A landscape with many valleys, sampled at points; each row gives a point and its height.
From any point a ball rolls to the lowest of the 4 points nearest to it. It stops when none of these is lower. Distance is the straight distance between rows; heights are no part of it.
Muvum h=123: [138 173 123 113 132 124 183  89 151 134 124 133  63  94  87  88 113  86
 161 147 107 171 103  82 130 135 110 138 110 142  86 155 121 146 120 114
 147 128 136 158 109 116 168 130 131 144 134]
Guges h=48: [178 136  95 107 158  72 114 227 111 107 155 103 162 192 193 191 129 141
 125  69 159  97 163 190 160  76 142  88 103 113 143 119  94 161 160 134
  60 125 151 121 153 153  65 123 126  72 156]
dadu h=164: [185 102 111 151 117  82 140 148 166  96 120 122 137 182 119 212 165  93
 185  88 173 133 125 108 177  79  89  89 131 152 163 143  96 157 160 146
 129  72  73 136  75 175 120 104 138 116 252]
sovet h=419: [ 67 129 136 127 123 217  63  69 120 142 115 111 134  51  72  30 125 144
 138 106 125  91 197 153  98 187 120 166 170 107  88 165 190  84 175 101
 180 158 102 119 116  67  94 114 103 121  36]
Fus h=292: [109 120 148 130 120 144 130 120 132 132 133 146 137 129 134 128 120 150
 110 145 126 129 121 119 120 139 132 142 127  98 139 119 147 106 102 133
 124 137 133 125 131 114 141 131 133 137 124]
Moben h=293: [113 106 129 149 135 141 102 165  96 141 127 115 172 159 161 143 124 181
  96 114 147 118 133 162 135 136 149 131 125  96 159 108 123 100 123 138
 104 131 158 108 154 129 113 136 120 129  86]
dinu h=286: [106  92 145 151 128 171 100 160  95 148 124 134 193 158 144 134 134 186
  90 129 148 119 131 155 125 165 162 147 147 104 161 103 149  98 130 130
 133 142 148 126 155 135 128 147 117 132  61]
baluf h=184: [132  82 144 136 111 152 132 165 121  98 118 158 159 168 105 181 165 161
 106 151 143 135 107 105 132 146 124 130 138 140 184  96 150 119 134 136
 139 127  97 158 134 162 148 143 132 112 160]
mavoz h=409: [107 146 121 128 125 132 106 102 126 144 130 110 123 111 147 111 104 134
 116 123 126 115 140 144 124 131 128 134 128 104 110 132 123 103 110 135
 111 141 148  88 140 109 127 125 126 137 105]
Tenam h=314: [ 93 104 155 139 126 165 106 119 121 136 119 143 150 122 131 120 131 166
 106 146 123 119 133 132 112 158 145 148 145  96 140 109 161  95 114 126
 142 151 144 123 134 117 148 126 123 143  85]
lamad h=78: [160 143 126 119 120 103 169 115 152 124 122 138  96 120  95 131 124  80
 157 138 123 144  91  91 137 111 100 123 110 147 102 144 102 154 120 128
 125 105 115 156 102 131 145 131 145 134 181]
kuve h=381: [104 114 134 141 122 156  87 134 103 153 122 110 168 140 148 123 117 178
  99 117 147 114 139 167 129 157 145 143 144 100 143 122 138  92 120 135
 119 150 151 100 144 116 115 134 123 143  67]
zom h=475: [135 159  86 115 152  67  90 152 105 128 148  75 148 139 201 139 105 122
 122  86 149  88 156 213 142  87 144 108 110 137 112 131  78 147 121 143
  73 130 172  65 156 112  65 112 128  98 108]
namo h=160: [103 130 138 122 135 150 136  97 140 137 113 144 109 100 124 102 123 131
 112 154 115 135 127 113 106 149 127 146 132 107 120 127 156 115 110 131
 145 145 133 131 118 108 155 113 123 158 117]
rekev h=165: [130  89 134 155 140 166 105 199  84 145 122 125 205 190 158 147 142 211
  82 103 159 122 132 160 140 155 166 129 130 117 179 100 134 124 143 140
 110 143 142 145 175 164 112 149 113 123  47]
foza h=219: [111  76 149 147 121 169 117 181 100 135 124 152 178 162 128 155 149 185
  85 142 136 122 112 126 114 169 164 139 142 123 178  94 164 105 117 122
 145 148 127 153 154 149 149 152 117 127  86]
sav h=151: [168 174 108 118 133  55 152 110 139 129 142 103  82 115 124 132  96  50
 188 126  96 128 117 102 135  65 109 106 108 170  63 150  67 188 113 130
 110  97 120 114 134 123 103 125 135 139 187]
pone h=342: [ 77  86 159 143 126 176  96 117 109 142 118 143 150 106 125 107 138 162
  92 128 119 118 141 141  96 177 145 158 155 100 149 106 181  85 131 116
 166 160 140 126 132 118 149 131 110 143  59]
Butar h=416: [ 72 129 146 124 129 184 104  68 132 143 121 137 106  55 107  58 116 134
 123 131 108 124 161 119 103 182 125 158 161 101  98 142 187  89 149 113
 181 166 132 134 112  94 141 116 111 151  69]
pekon h=393: [ 72  96 157 132 131 188  95  94 119 146 119 143 132  88 118  83 122 157
 105 137 117 123 164 129  92 187 140 158 164  93 130 122 191  82 143 117
 178 171 139 131 112 105 147 125 108 152  55]
Kig h=120: [158 178 106 117 127  88 172  98 145 137 131 115  77 100 107 104 100  69
 174 140 101 139 108  97 133 102 113 125 105 147  77 156  92 160 109 128
 120 115 135 131 125 118 139 131 130 144 158]
nena h=142: [117  72 161 130 119 165 156 128 137  98 118 192 115 122  85 147 188 151
  99 173 130 154  97  96 100 168 126 144 138 159 169 105 176 117 129 119
 176 135  99 184 108 150 177 152 139 123 123]
Met h=157: [177 118 105 143 133  72 141 154 161 102 136 126 123 173 130 195 145  59
 193  90 152 127 124 124 158  60  94 100 115 147 135 152  90 173 160 134
 123  70  77 130  89 162 103 106 139 111 248]
teli h=675: [148 150 114 119 136  79 117 156 137 125 146 117 135 151 164 159 107 110
 132 124 130 105 130 143 134  78 126 105 109 132 117 130  92 138 118 149
  87 116 138  98 154 125  92 122 148 108 170]
gib h=84: [ 99 138 151 121 133 161 160  87 142 125 126 154  83  72  99  75 137 118
 122 158 101 167 126  94 102 170 126 139 131 121 116 126 156 118 134 115
 175 149 132 159  93 107 174 124 126 146  96]
Redu h=109: [172 180 112 118 133  75 201  95 129 139 138 107  55  98  84  99 101  39
 199 136  99 162  99  86 147 101 113 125  89 163  74 166  75 186 118 116
 135 106 121 153 116 119 151 130 126 142 160]
rura h=420: [ 86 143 136 109 137 175 127  66 136 139 120 129  77  43 102  51 110 127
 133 141 100 143 157 108 109 181 123 151 151 109  93 146 170 100 156 106
 178 167 133 136 100  85 157 109 108 148  72]
nevi h=257: [158 111 136 136 112 108 141 165 141 103 128 142 154 176 114 194 160 128
 137 114 158 121 115 106 143 107 106 114 125 137 160 117 116 137 132 142
 108  97  89 154 111 155 125 136 141 109 213]
rovis h=557: [166 138 107 122 126  76 126 166 152 110 142 126 143 168 143 185 121  99
 160 108 139 115 117 128 150  68 114 100 108 130 123 137  91 157 141 136
  88  90 114 111 124 140  87 121 140 102 216]
reri h=144: [164 114 108 128 141 110 118 226 109 115 142 116 179 205 168 183 139 180
 105  90 159 110 148 163 166  98 143  95 120 118 172 108 107 135 152 141
  74 113 145 133 155 162  87 132 130  87 146]
marel h=196: [141 139 136 123 121 117 140 130 147 118 120 140 130 143 116 143 124 122
 125 139 124 125 112 110 133 105 121 131 119 120 125 131 121 128 107 127
 116 125 130 139 126 126 131 125 144 125 177]
dopad h=432: [102 118 121 132 130 147  73 118 103 156 122 104 156 130 153 108 107 162
 111 102 150 108 152 175 126 150 145 140 137  96 129 132 129  90 119 132
 114 145 150  78 140 108 106 129 116 139  74]
Pana h=328: [135 102 134 139 134 148 127 206 112 127 125 130 196 198 145 168 141 188
  91 121 147 124 117 134 147 132 149 124 129 122 183  99 136 116 132 136
 111 130 122 142 160 163 119 150 130 112 112]
Suf h=185: [104  54 155 169 133 192  95 169  82 154 120 137 202 158 140 131 143 194
  81 122 144 129 135 159 116 196 185 158 161 109 177 103 175  89 130 127
 160 160 145 140 148 156 136 155 105 139  19]
Kuz h=74: [135 133 147 125 128 132 181  98 157 118 126 167  84 112  79 109 143 106
 129 160 126 161  94  83 120 154 114 136 106 142 122 135 137 140 119 118
 157 125 118 183  91 125 172 131 146 137 134]
peko h=113: [119 122 132 135 129 139 112 151 114 137 124 122 160 148 147 134 123 171
 100 128 140 116 122 140 122 132 138 140 123  96 146 111 128  99 106 135
 110 143 140 114 140 123 127 134 125 131 116]
boz h=262: [160 124  97 131 157 103 108 218  99 130 144  98 182 184 199 156 129 179
  92  79 169 112 147 202 168 109 147 106 110 123 147 117  98 146 137 139
  70 126 174 126 167 154  80 132 123  89  97]
fuleb h=256: [190 121 108 125 143  70 127 187 148  99 148 125 144 198 152 223 165 101
 180  62 164 110 143 137 169  69 111  71 118 134 170 136  99 164 169 148
 115  88  88 117  84 178  91 100 125 101 247]
faber h=138: [130  61 148 141 107 153 148 141 134  84 112 169 146 163  81 188 198 152
 107 167 162 140 100  92 130 155 124 136 141 167 190 101 171 128 142 130
 167 120  79 179 110 187 159 153 148 102 165]
zipi h=94: [106 117 162 119 140 165 170  95 145 112 134 182  82  78  98  89 160 137
 102 164  98 171 113  89  88 171 126 146 132 141 134 113 176 115 134 103
 182 147 128 183  86 124 186 133 145 138  98]
gogir h=449: [126 160  95 121 143  89  82 127  99 146 141  82 144 133 181 121 105 135
 125  88 151  97 145 207 138 104 139 115 121 126 111 137  91 120 113 143
  80 131 158  50 156 111  76 123 129 116  92]
pazo h=168: [126 133 127 126 134 122 107 141 118 133 128 114 146 145 155 131 111 149
 115 118 133 110 136 159 136 114 138 123 118 105 127 118 113 115 106 136
  91 135 152  93 145 117 108 125 129 117 120]
fatik h=359: [148 136  99 119 148  97 100 185 110 128 147  96 169 177 186 156 128 158
  96  85 157  97 149 188 159  93 145 112 115 119 138 119  86 140 133 140
  68 125 166  98 155 135  82 129 124  91 114]
zam h=176: [ 94 107 153 125 130 164 136 108 139 129 114 160 117  98 122 100 133 140
  98 155 111 132 125 105 107 168 135 147 141 105 137 117 164 100 120 126
 160 154 135 149 113 119 165 131 129 151  87]
ledan h=408: [132 127 128 137 131 127 118 177 111 130 141 117 172 179 157 153 129 168
 100 121 145 113 123 156 148 107 136 124 116 102 151 106 114 118 121 137
  97 129 149 123 153 144 116 140 129 112 125]
pap h=259: [129  99 144 134 118 150 135 164 129 108 116 152 169 161 128 169 148 163
 104 146 141 122  99 121 135 131 135 129 130 123 173  95 139 115 120 130
 118 127 115 149 141 148 132 140 136 122 146]
volu h=442: [ 83 139 125 126 126 175  82  72 125 143 117 105 122  77 112  66 115 146
 129 117 128 115 170 147 115 178 124 149 157  91 100 139 161  90 144 116
 142 155 127  88 121  85 119 115 112 147  67]
Dud h=80: [156 121 128 120 115 115 158 117 155 111 122 152 116 143  96 149 134 107
 136 147 136 142 107  95 132 115  99 125 113 146 138 129 126 146 124 130
 128 103 112 161 105 137 137 138 154 126 190]
Moz h=312: [140 150 117 121 129  99 130 120 142 137 123 120 111 124 138 136 109 108
 140 131 114 116 113 115 121 100 115 124 110 122 110 140 104 141 110 137
 107 116 140 108 144 121 119 127 131 133 164]
gota h=282: [155 104 136 134 103 136 140 172 135  99 121 147 170 182 120 190 158 155
 122 131 158 131 109 108 151 114 116 114 132 136 187 105 138 136 144 135
 121 113  93 152 126 169 136 139 142 102 189]
Gisus h=146: [ 99 147 152 113 151 175 185  73 141 125 151 153  54  38  95  41 139 118
 139 154  85 185 143  93 114 180 126 141 149 119  96 132 179 110 165  85
 204 156 133 174  69 101 188 112 121 127  64]
Nizof h=52: [159  98 128 142 108 118 149 139 150  94 117 145 139 179 101 187 165 121
 149 119 161 137 110  99 155 108  95 109 133 152 169 122 118 137 149 133
 130  91  76 162  89 170 139 132 141 115 223]
deku h=205: [ 94  49 159 147 121 189 119 174  99 123 120 175 163 158 125 147 158 179
  78 156 123 131 117 126  94 194 175 159 153 137 181  92 192 101 121 125
 177 160 127 152 139 161 155 155 126 129  69]
tufug h=427: [ 74 143 126 127 123 192  78  57 118 144 113  93 124  60  86  44 117 133
 146 104 123  93 191 155 113 176 124 158 172 103  83 158 165  87 162 110
 154 158 106  93 125  67  97 115 101 141  57]
fip h=405: [164 124 116 122 135  95 123 203 115 119 141 118 176 182 166 189 125 151
 127 103 151 107 136 142 157  78 137 104 106 121 156 113 104 139 148 142
  72 118 133 116 149 148  94 136 134  93 171]
liv h=428: [ 95 144 118 130 122 152  90  87 122 146 127  95 130 100 135  86 108 142
 122 116 130 110 151 164 125 140 139 145 141  92 109 144 131  93 113 129
 123 148 143  77 137  91 120 125 114 147  92]
Kesek h=155: [134 111 148 131 111 138 141 142 144 111 124 152 144 147 113 161 145 143
 108 161 134 135 101  97 131 131 111 128 121 127 154 106 138 119 118 136
 133 121 112 153 123 145 151 144 137 123 162]
Relo h=546: [122 194  83 116 118  75  78  57 102 145 142  48  88  65 167  76  75  75
 168  95 108  97 168 196 133  99 126  94 127 176  73 158  75 153 113 138
 105 124 127  32 173  94  74 105 109 128 118]
viba h=515: [134 173  88 112 136  59  82 119 118 137 148  77 105 115 192 128  97 100
 144  95 120  86 148 195 140  69 137 102 107 146  94 147  70 155 107 139
  86 120 153  57 159 120  74 115 129  95 128]
Paz h=125: [147  78 154 141 101 143 152 135 143  87 107 171 144 153  84 173 181 143
 119 154 161 140  97  92 131 140 104 132 133 157 179 110 148 132 137 133
 141 110  78 174 106 171 156 148 137 113 178]
zamov h=187: [148 145 124 120 122  93 148 129 150 120 121 126 115 146 114 146 121 106
 145 143 123 133 115 100 128  92 112 120 107 139 121 136 104 143 111 137
 106 102 120 134 121 129 124 127 145 136 187]
kagiv h=233: [149 119 116 137 143 137 104 208  93 132 137 110 199 197 175 162 135 190
  91  92 162 117 140 169 156 119 146 108 121 115 168 109 109 129 137 142
  76 125 161 131 166 150  96 134 123 106  92]
ger h=81: [125 152 138 112 131 139 158  86 144 131 122 147  78  82 105  92 123 111
 131 160 108 165 119  90 118 160 118 133 122 124 103 130 144 123 110 113
 152 142 134 151 110 100 162 118 134 161 105]
tupi h=231: [ 89  68 160 138 136 178 125 140 123 117 120 179 143 126 116 136 157 158
  81 166 110 140 125 114  89 184 145 144 149 119 161  97 184 102 119 122
 179 155 126 158 123 135 166 143 126 138  86]
sudi h=178: [113  59 157 136 111 180 130 182 110  98 112 175 164 171  99 173 180 178
  84 162 132 128  95 112 106 172 152 146 150 149 194  88 171 121 133 125
 163 140  99 167 134 174 149 158 126 114 119]
keti h=129: [176 157 103 126 124  55 168 120 152 130 141 110  81 124 114 136 101  39
 196 112 108 142 106 107 139  63 105 111 100 169  77 157  66 194 119 124
 109  83 107 139 124 128 107 122 138 135 207]
gezo h=364: [126 174 102 122 126 101 116  91 131 149 129 104 105 103 144 106  95 110
 136 132 114 113 134 139 133 101 120 119 120 119  88 136  99 126 106 133
 107 134 149  84 148 106 115 112 130 144 133]
zofo h=278: [ 80  66 161 158 129 193  83 142  85 156 120 148 182 136 132 111 136 175
  91 129 132 115 140 155  98 199 168 160 163 109 156 108 188  82 133 117
 174 163 145 131 135 129 140 143 112 147  34]
Moro h=159: [103 165 114 116 126 135 130  71 137 158 114 114  93  79 124  83  90 118
 139 129 112 125 148 120 122 137 122 143 139 112  90 146 129 106 120 120
 133 153 147 102 134  91 132 109 114 163 104]
Binos h=407: [127 179 102 116 132  81 115 113 129 140 141  93 112 106 162 126  94  84
 150 119 113 108 136 154 130  77 126 117 114 138  81 138  87 146 101 142
  98 122 143  77 159 116 104 116 136 127 149]
lemam h=255: [112 170 103 120 129 127 107  70 131 153 121  92  98  85 132  84  94 112
 142 128 116 119 151 136 128 124 129 131 140 118  88 151 114 117 114 129
 111 141 141  75 147  93 121 116 114 149 106]
nur h=107: [174 119 116 129 116  88 151 126 161  98 130 133 125 161 105 175 151  89
 175 109 156 133 110 103 158  89  94 113 115 155 137 146  97 156 143 134
 118  76  81 150  89 149 123 118 149 121 231]
bugu h=171: [101  47 147 161 127 191 115 198  80 141 121 147 196 177 137 152 152 194
  77 136 135 137 118 140 111 184 189 150 156 136 188 100 173 104 136 121
 162 154 136 150 170 173 131 162 111 124  40]
gafe h=269: [131 196  93 119 121  83 107  69 110 151 129  73  78  67 145  88  79  76
 167 125  92 110 147 146 132  89 130 108 131 159  68 156  76 173 104 134
 111 132 143  68 162 103 109 111 111 148 131]
fug h=179: [120 153 139 122 126 127 142 104 146 135 125 139 113 116 117 114 114 125
 117 149 115 132 115 102 124 132 116 138 120 118 116 124 130 120 106 132
 120 129 136 127 128 114 142 126 134 142 140]
nibab h=406: [ 82 128 143 124 128 170  96  93 121 143 107 128 125  92 131  91 119 149
 113 128 121 120 147 131 100 163 133 144 148  90 123 125 160  93 125 117
 151 153 142 117 124 104 135 120 111 150  81]
Nokuf h=403: [130 122 145 127 124 136 128 156 130 127 124 137 161 151 128 149 137 156
  97 142 134 125 110 124 127 120 130 127 126 107 152 115 129 118 119 134
 106 130 127 124 143 134 132 135 129 125 146]
gil h=550: [169 132 107 117 130  83 127 202 131 105 150 118 162 189 158 203 140 126
 143  91 150 102 131 146 156  65 120  90 120 123 148 117 102 152 154 142
  84 100 115 125 125 158  92 120 126  91 208]
kudov h=471: [ 93 170 111 117 123 154  81  55 120 148 112  85 103  62 112  57  96 127
 144 111 122 109 167 154 124 150 120 148 159 106  89 156 139 102 139 118
 125 150 123  70 133  75 105 114 104 138  88]
giti h=496: [159 133 126 126 127  93 138 157 139 112 135 128 143 171 132 176 129 122
 137 115 141 124 118 115 141  77 103 113 114 133 145 123 101 150 128 145
 106  99 111 125 125 137 109 122 140 115 210]
sifa h=261: [ 82  62 167 148 126 189 103 147  95 145 118 156 165 132 135 124 143 171
  77 142 114 124 135 139  91 195 176 152 159 107 161  97 187  80 132 119
 180 154 131 134 133 139 157 141 117 147  56]
runi h=140: [144 194  98 125 131  89 145  81 129 155 130  91  62  77 125  79  84  63
 174 136  98 138 135 103 136 102 113 118 120 144  69 160  87 160 111 130
 120 127 143 105 147 109 128 115 113 159 133]
sazi h=122: [179 138 103 121 124  65 161 135 163 112 125 121  99 154 117 166 120  51
 197 107 127 142 114 103 143  69  87 103 109 153 101 163  74 185 133 129
 112  66  94 144  98 144 107 112 145 121 232]
godep h=455: [105 181  98 117 118 121  73  65 114 154 118  61 103  69 137  55  88 103
 151 107 117 104 172 173 133 130 119 120 149 139  84 157 107 116 125 126
 102 136 134  47 153  87  86 118 102 141  92]
Timu h=77: [124 149 150 114 140 146 177  87 157 126 124 162  75  83 101  79 141 119
 130 159 105 170 109  88 116 159 123 140 116 142 113 134 151 123 127 108
 165 138 132 177  95 116 184 128 139 150 114]
tanav h=117: [ 95 117 161 121 150 185 162  79 145 117 145 176  80  56 104  68 153 139
 109 160  91 171 146  97  95 190 131 138 150 133 115 124 193 107 164  92
 213 157 126 177  72 108 185 121 137 140  65]
ponep h=152: [112  42 148 142 103 173 146 152 126  77 114 192 133 154  81 186 203 162
 100 170 142 146  94  92 101 184 140 140 157 175 196 102 184 120 139 115
 183 132  86 176 119 181 161 159 137 102 134]
lado h=478: [121 166  88 111 124  86  86  94 109 135 142  84 112 105 170 105  95 104
 142 101 127  97 151 182 129  95 132 116 122 133  90 145  80 136 108 138
  80 132 155  51 160 103  88 111 126 119 116]
Kalos h=60: [156 114 132 130 122 132 131 191 119 116 136 134 175 193 136 187 146 169
 115 122 155 124 117 130 147 111 127 108 123 121 174  99 128 128 143 134
  96 119 116 144 141 154 118 134 127 111 165]
rofut h=83: [122 167 143 111 134 150 182  71 142 136 131 146  63  71  96  60 123 103
 148 152  92 175 122  83 120 156 126 142 123 130  96 136 148 124 138 104
 171 145 138 168  85 105 181 123 121 148  96]
Zaz h=111: [114 138 161 117 142 164 190  90 149 115 138 169  58  63  90  71 155 121
 129 160  91 181 116  85 108 171 127 140 127 141 117 131 170 128 147  95
 204 145 128 189  65 118 194 125 137 139  82]
Mib h=450: [147 124 122 125 120 112 130 172 125 124 124 129 167 172 147 166 134 151
 113 125 144 112 121 136 146 103 125 118 116 112 152 116 116 126 126 138
  90 116 128 129 140 139 112 134 137 109 161]
Sor h=217: [ 83  82 164 123 135 176 135 116 133 115 129 188 108  96 112 107 151 146
  87 170 104 151 133 106  80 186 142 149 149 127 149 103 196  95 130 112
 196 153 124 158 100 129 181 132 126 142  77]
pil h=85: [175 170 107 125 127  51 178 108 134 131 142  98  62 105 103 109  86  24
 205 126  90 151 111 107 143  73 106 109  94 169  60 164  68 201 116 121
 123  88 111 142 130 129 122 122 129 140 173]
kaz h=75: [150 137 134 131 119 112 176 111 154 116 119 151  97 120  84 122 140  96
 145 146 134 159  97  88 130 131 104 132 107 155 127 141 122 148 123 126
 135 103 113 178  97 131 158 141 152 131 176]
Mufal h=141: [104  81 166 134 120 167 159 116 143  91 131 199 100 109  89 123 184 125
 100 169 115 168 103  93  94 180 127 150 127 168 156 112 185 119 134 117
 190 136 109 194  88 147 185 148 149 117 115]
teval h=200: [130 104 118 148 143 144  94 181  90 142 129 107 195 182 180 140 135 198
  90  83 161 118 140 186 152 142 150 123 129 102 161 120 123 121 130 139
  89 133 163 123 162 140 101 144 120 114  60]
panu h=352: [109 161 107 119 123 119  82  83 115 155 118  81 117  97 148  93  97 125
 133 107 130 105 155 164 122 126 131 133 132 122 100 144 105 111 111 129
 106 130 144  55 150  99 102 115 122 141 104]
noras h=276: [141 181  96 117 133  61 125 100 134 143 147  92  92 102 158 125  88  70
 169 131  95 112 137 135 133  68 126 104 106 154  72 145  73 171 105 143
  99 111 141  81 158 116  94 107 135 135 158]
lub h=131: [163 186 100 122 128  53 151 103 136 142 141  91  69  96 129 112  78  45
 192 136  87 138 121 118 139  70 117 106 105 170  62 153  63 193 112 130
 113 114 128 110 152 123 123 114 124 140 162]
buler h=350: [ 79  80 164 151 121 193  68 119  93 161 125 126 174 120 127  99 138 173
 100 112 142 106 158 165 100 187 160 160 167  95 149 118 179  76 137 124
 159 157 145 116 123 110 124 139 112 138  32]
sos h=195: [165 158 118 128 136  67 155 122 155 130 134 120 104 129 125 138 107  68
 172 131 111 139 116 104 129  71 108 113 104 155 100 161  84 177 116 129
 105  89 121 127 126 130 118 119 142 118 203]
Gutok h=194: [173 132 114 124 126  76 147 148 163 111 133 133 124 161 117 182 135  76
 170 109 134 134 117 112 144  72  95 105 123 148 129 148  93 160 138 140
 110  80  93 139 106 152 106 116 138 114 225]
muze h=503: [133 159 103 118 132  90 102 126 121 134 142 101 127 127 170 131  99 125
 122 113 134 102 130 165 137  89 130 111 108 118 104 132  92 126 109 136
  88 124 156  67 154 111  91 117 125 121 129]
tamun h=134: [125  96 153 128 112 147 153 132 145 100 116 166 134 142 101 159 163 139
 109 164 138 137 105  91 124 137 112 137 126 139 168 106 147 118 122 136
 135 121  97 173 115 149 164 146 142 122 156]
dok h=126: [127 183 116 113 133 119 158  70 136 142 118 120  69  73 110  67 102  87
 157 142 104 156 123  95 120 139 119 134 121 122  79 148 122 138 121 119
 146 143 143 133 127 101 150 115 112 162 113]
Kiv h=145: [106 110 157 123 121 155 149 116 143 118 122 166 115 112 109 120 148 136
 103 168 116 146 108  96 101 152 129 143 127 121 150 118 160 116 112 126
 150 133 118 159 114 127 162 134 137 136 123]
vofof h=421: [ 92 157 135 114 136 175 151  65 136 140 120 138  71  49  99  51 118 121
 139 144 107 156 153  93 111 169 123 151 150 105  88 135 161 113 155 106
 176 166 135 147 103  95 167 108 108 159  80]
rik h=749: [170 150  99 117 139  57 120 185 133 112 150 110 149 162 180 189 121 102
 147 104 131  99 146 159 147  54 133  95 103 134 116 132  87 168 145 142
  77 100 134  96 146 148  69 112 137  88 193]
Duned h=118: [154 179 110 112 134 100 204  85 132 140 139 116  53  93  86  72 110  65
 188 139  95 174  91  76 146 116 120 129  94 149  75 158  95 167 118 105
 148 128 134 158 101 111 165 125 125 143 129]
bedi h=413: [ 60 101 152 137 127 201  70  81 119 145 117 124 137  74 106  66 119 146
 116 120 114 107 188 148  97 190 132 162 175  92 109 142 196  84 162 109
 177 167 122 123 108  89 124 123 107 141  40]
lef h=491: [152 173 102 116 132  60 127 137 141 131 146  97 116 129 167 149  99  69
 155 112 112 105 132 142 135  55 126 105 101 153  80 142  71 173 120 141
  87 101 133  91 156 126  85 114 138 117 181]
gev h=495: [153 150 114 118 130  90 130 146 151 125 138 125 127 148 138 159 116 101
 140 123 123 118 110 125 131  81 117 116 107 132 115 134  94 155 120 144
  99 110 136 107 134 125 105 127 138 116 196]
tok h=612: [146 139 113 123 131  94 115 173 126 123 136 103 158 169 166 161 121 140
 128 111 138 106 128 155 150  75 126 105 111 117 125 122 100 137 123 139
  74 112 153 104 147 132  91 127 139  96 160]
bagad h=139: [123  98 153 125 116 151 171 118 148 100 117 171 117 124  90 132 170 130
 111 169 130 152  93  90 112 156 116 132 124 144 162 120 158 124 121 120
 158 128 107 185  93 133 169 148 143 129 142]
baz h=86: [179 132 122 133 120  84 170 119 161 112 123 128 104 144  93 149 128  72
 172 130 135 151  97  89 141  94  91 120 110 159 114 163  95 164 133 130
 116  82  98 162  94 139 135 124 151 131 209]
nazo h=112: [108 156 132 126 133 145 128  82 147 147 116 131  93  83 118  85 108 112
 128 144 110 136 134 112 120 145 127 140 138 108 102 134 140 118 118 126
 138 141 140 118 126  97 140 112 117 157 103]
viged h=143: [142 165 119 117 126  97 146 103 144 134 128 120 106 103 123 118 105  89
 151 145 110 136 111 102 128 105 112 128 114 135  87 144 102 148 103 130
 114 119 131 125 127 117 136 118 139 141 159]
pafib h=97: [116  62 146 170 141 196  92 175  69 155 122 118 215 191 151 130 139 203
  78 101 157 130 132 166 133 184 176 149 149 132 173 112 152 105 146 138
 135 149 151 151 170 160 120 155 105 135   9]
Mobes h=422: [127 141 101 119 131 105  87 140 104 145 141  93 154 148 177 129 110 145
 103  94 142 103 140 183 145 102 141 129 122 109 131 127  99 116 107 138
  83 128 162  76 149 115  95 126 128 115  99]
mogim h=106: [152  92 138 146  99 127 159 140 148  92 114 157 141 164  98 182 176 131
 137 134 158 141  95  90 140 128 101 119 140 150 175 118 143 138 140 132
 142 104  78 169 106 168 154 138 140 116 201]
defod h=345: [132  98 140 140 131 151 107 184 100 139 128 129 188 175 155 148 135 182
  93 124 153 118 120 153 143 135 147 130 130 104 168 101 136 109 125 131
 116 128 146 127 155 144 120 141 119 125  96]

Where does a ball stop that starts at each point below?
tok -> Guges
tamun -> Nizof
pone -> pafib
tupi -> Nizof
Binos -> pil
namo -> Kuz
faber -> Nizof
dok -> Kuz
dinu -> pafib
lef -> pil
gogir -> peko
sazi -> Kuz
gil -> Guges
Tenam -> Nizof
tanav -> Kuz

Two balls start at each pair of points below. Name the first point that both come to, or write -.
pekon and buler -> sifa
defod and Kesek -> -
Sor and Gisus -> Timu
Mufal and nena -> -
muze and panu -> -
rura and bedi -> -
gafe and viba -> -

Call two points neighbours if one is among the 4 nearest of the other. Go from one point of each pair to the other, from neighbour to neighbour, staying as low as possible. Name the highest point that can't be avoided.
pafib and Kalos -> pap
peko and Nizof -> Fus
pafib and Nizof -> deku
pil and Guges -> kagiv
Kuz and pil -> Kig
Kuz and Nizof -> nur
